Points on a hilly landscape, in no order, each with its height.
A climber steps from a point to the highest of its 3 nearest points, and stops where none of them is higher. Distance is the straight distance between rows; heights are no part of it.
laz (h 821): [  1  31   0   5 -13  16   8  11  13 -18  10]
defun (h 783): [ 14 -38  -3  18  10  18   4 -15 -11   6  -3]
fuzeg (h 17): [ -1  52   9   7  -4 -10  -2   9   7 -15  -1]
Karur (h 633): [ -3 -22   8 -21  10  -3   2 -27   2  25   7]
riril (h 567): [  2   4   2 -10  -3   0   5   0   5   3   9]
Bekeg (h 192): [-20  18  15 -21  -7  -7   8 -10  21  -6  13]
dilun (h 645): [ 10 -19  -9  14  -2   9  -2  13  -3   1  -4]
Doset (h 661): [  5 -29  -4  -4   7   2   0  -5  -6  18   2]
risab (h 123): [-12  21   9 -13  -6 -22  -8  -2   3   8   7]
Nopos (h 367): [ 9 -1 -2  4 -6 18  4  8  4  0  6]
zaven (h 694): [ 16 -20   5  19  -1  41  12  -5   4 -17   7]
Sinu (h 390): [  3 -15   0  -4   1  18   8 -10   3   7   6]
Gedal (h 637): [-15  -9  11 -22   4 -26  -7 -16   2  25   7]
fuz (h 460): [ 12 -19  -2   5   4  15   1  -3  -2   4   2]
non (h 19): [ -7  51  14   1   0 -24 -11   5   2  -5   0]
dagu (h 868): [-10  20   7 -13 -10   1  13   4  13 -10  13]
kefa (h 602): [  7  21  -4  10  -8   6   1  17   3 -11   3]
Gafu (h 791): [ 1 12  2 -8 -9 11  9  3 11 -4 15]
vab (h 25): [-22  18  13 -12   6 -39 -22  -4  -9   7  -9]
rol (h 593): [  5 -41 -22   8   6  -5  -3  -1 -21  -1 -34]
Mon (h 335): [-11   6  11 -23  -3 -21  -7  -8   8  14   7]
dizep (h 814): [ 11  -5 -19  23  -4   6  -6  21 -12  -8 -15]
Zer (h 691): [ 10 -48 -10  18  16   7  -1 -15 -20   9 -16]
sug (h 789): [ 14 -33   1  10  10  27   7 -24   1   4   6]
vali (h 798): [ 10 -36  -2  -3  11  10   2 -31  -3  17   0]
podos (h 477): [ 3 26  1  0 -3  0 -2 12 -1 -8  7]
Vadab (h 20): [  0   7 -10   1   4 -17  -9  17 -18   3 -16]
Tigil (h 366): [ 6 10 -4 10 -5  1 -3 17 -5 -1 -2]
vulos (h 496): [ -4 -10   5 -25  -1  -7   5 -13  11  19  12]
depe (h 834): [ 10 -33   0   6  11  15   2 -21  -5  13   5]
dun (h 746): [  1 -17 -18  11   6  -7  -6  14 -18  -1 -22]
Guvup (h 29): [-11  26   6  -6   2 -29 -18   7  -7   3  -2]
figik (h 860): [ -2 -26 -13  -4  10 -15  -8   3 -17   9 -20]
zoful (h 764): [ 16 -41   0  15  16  23   2 -29  -7   3   7]
zuve (h 774): [-17  50  10  -8 -10 -12   4  -2  24 -21  11]
Fov (h 22): [-20  -1   0 -16  14 -38 -20   3 -16   7 -25]
Buz (h 879): [-11 -14  -4 -18   9 -26  -7  -3 -11  20 -12]
gudi (h 303): [-10  16   7 -17  -7 -13  -4  -2  11   5  11]
Gol (h 439): [  0  -4   0 -10  -1  -8  -2   1  -3  12   4]
Fofef (h 842): [-14  22   6  -8 -10   9  17   0  23 -13   9]
zukef (h 712): [ 11   1  -4  14 -12  31   9  13   5 -18   5]
goka (h 510): [ 8  9 -5 11 -6  8  0 17  0 -4  3]
mor (h 731): [ 17 -35  -6  24   2  22   5  -7 -13  -2  -4]
zamal (h 670): [  2 -26  -4 -11  13  -4  -4 -14  -7  22   3]
sada (h 425): [  9  32  -6  15   0   2  -4  23  -6 -11  -4]
Med (h 744): [ 11 -37  -8  10  12   6   0 -10 -12   9 -11]
kar (h 830): [ -4 -10   5 -19   6  -8   4  -9   1  18   7]
Kag (h 803): [  4  15   1   6 -14  25  15   8  16 -19   5]
pob (h 194): [-20  14  11 -25 -10 -17   6 -12  20  -1  12]
Levip (h 533): [  8 -13  -5   4   3   2  -2  10  -9   6  -3]
Tik (h 709): [  2 -36 -12   3  15  -4  -4 -14 -14  18 -12]
Zopi (h 644): [ -7  30   4 -11  -5 -11  -1   4  10  -6   7]
biba (h 831): [ -9  39   5  -4 -10   5  17   7  20 -17  11]
vezuf (h 667): [ 15  15  -6  15  -8  15  -1  20  -1 -11   2]
feke (h 845): [ 13  -6 -12  34  -9  17  -4  23 -11 -17  -6]
vudu (h 757): [13  2 -9 22 -7 18 -2 20 -5 -9  0]
Kom (h 16): [-13  43  14  -6  -6 -24 -13   0   9  -5   5]
pepab (h 611): [  9  -3   2  14  -9  42  18  -2  15 -26   5]
Futub (h 776): [ 12 -15  -4  23  -5  19  -1   9  -6 -10   0]
Dol (h 813): [-20  33   2 -10  -8  14  25   0  29 -19   8]
mabo (h 23): [-24   1   8 -20   5 -41 -19  -8  -5  16 -10]
Sabi (h 700): [  2   3   2   6  -7  39  22   1  19 -19   8]
matu (h 568): [-16   0  12 -29  -2 -23   1 -20  14  17  13]
muz (h 26): [ -8  32   6   4   4 -25 -14  13  -5  -1  -5]
birim (h 756): [ 16 -28   6  18   8  31   5 -21   0  -9   4]
nutab (h 781): [ -2   9   3  -9 -11  23  16  -1  15 -11   7]
Rinun (h 21): [-11   2  -3  -9  10 -30 -12  15 -17   4 -16]
Pek (h 18): [ -4  64  12   6  -6 -20  -9   2  12 -17   0]
Sute (h 24): [ -6  10  -3 -13   1 -23  -9   8 -11   6  -6]
simos (h 643): [  9 -33 -19  12   7   2  -5   9 -23   0 -24]
tar (h 693): [-12  -7   8 -19   3 -25  -6  -5   2  18   6]
koziz (h 695): [ 14 -34 -10  19   2   7  -3   4 -16  -2 -15]

For each start below, name the point where the climber stops.
Med | depe
Vadab | Buz
Kom | dagu
riril | dagu
podos | dagu
pepab | dagu
simos | Buz
Tigil | feke
matu | kar

Call two points neighbours if one is among the 3 nearest of the other. Go from one point of each pair to the other, from neighbour to neighbour, staying as high as possible. Name the lowest point that can't be avoided.
Buz / depe | Tik
kar / depe | tar
feke / Buz | dun
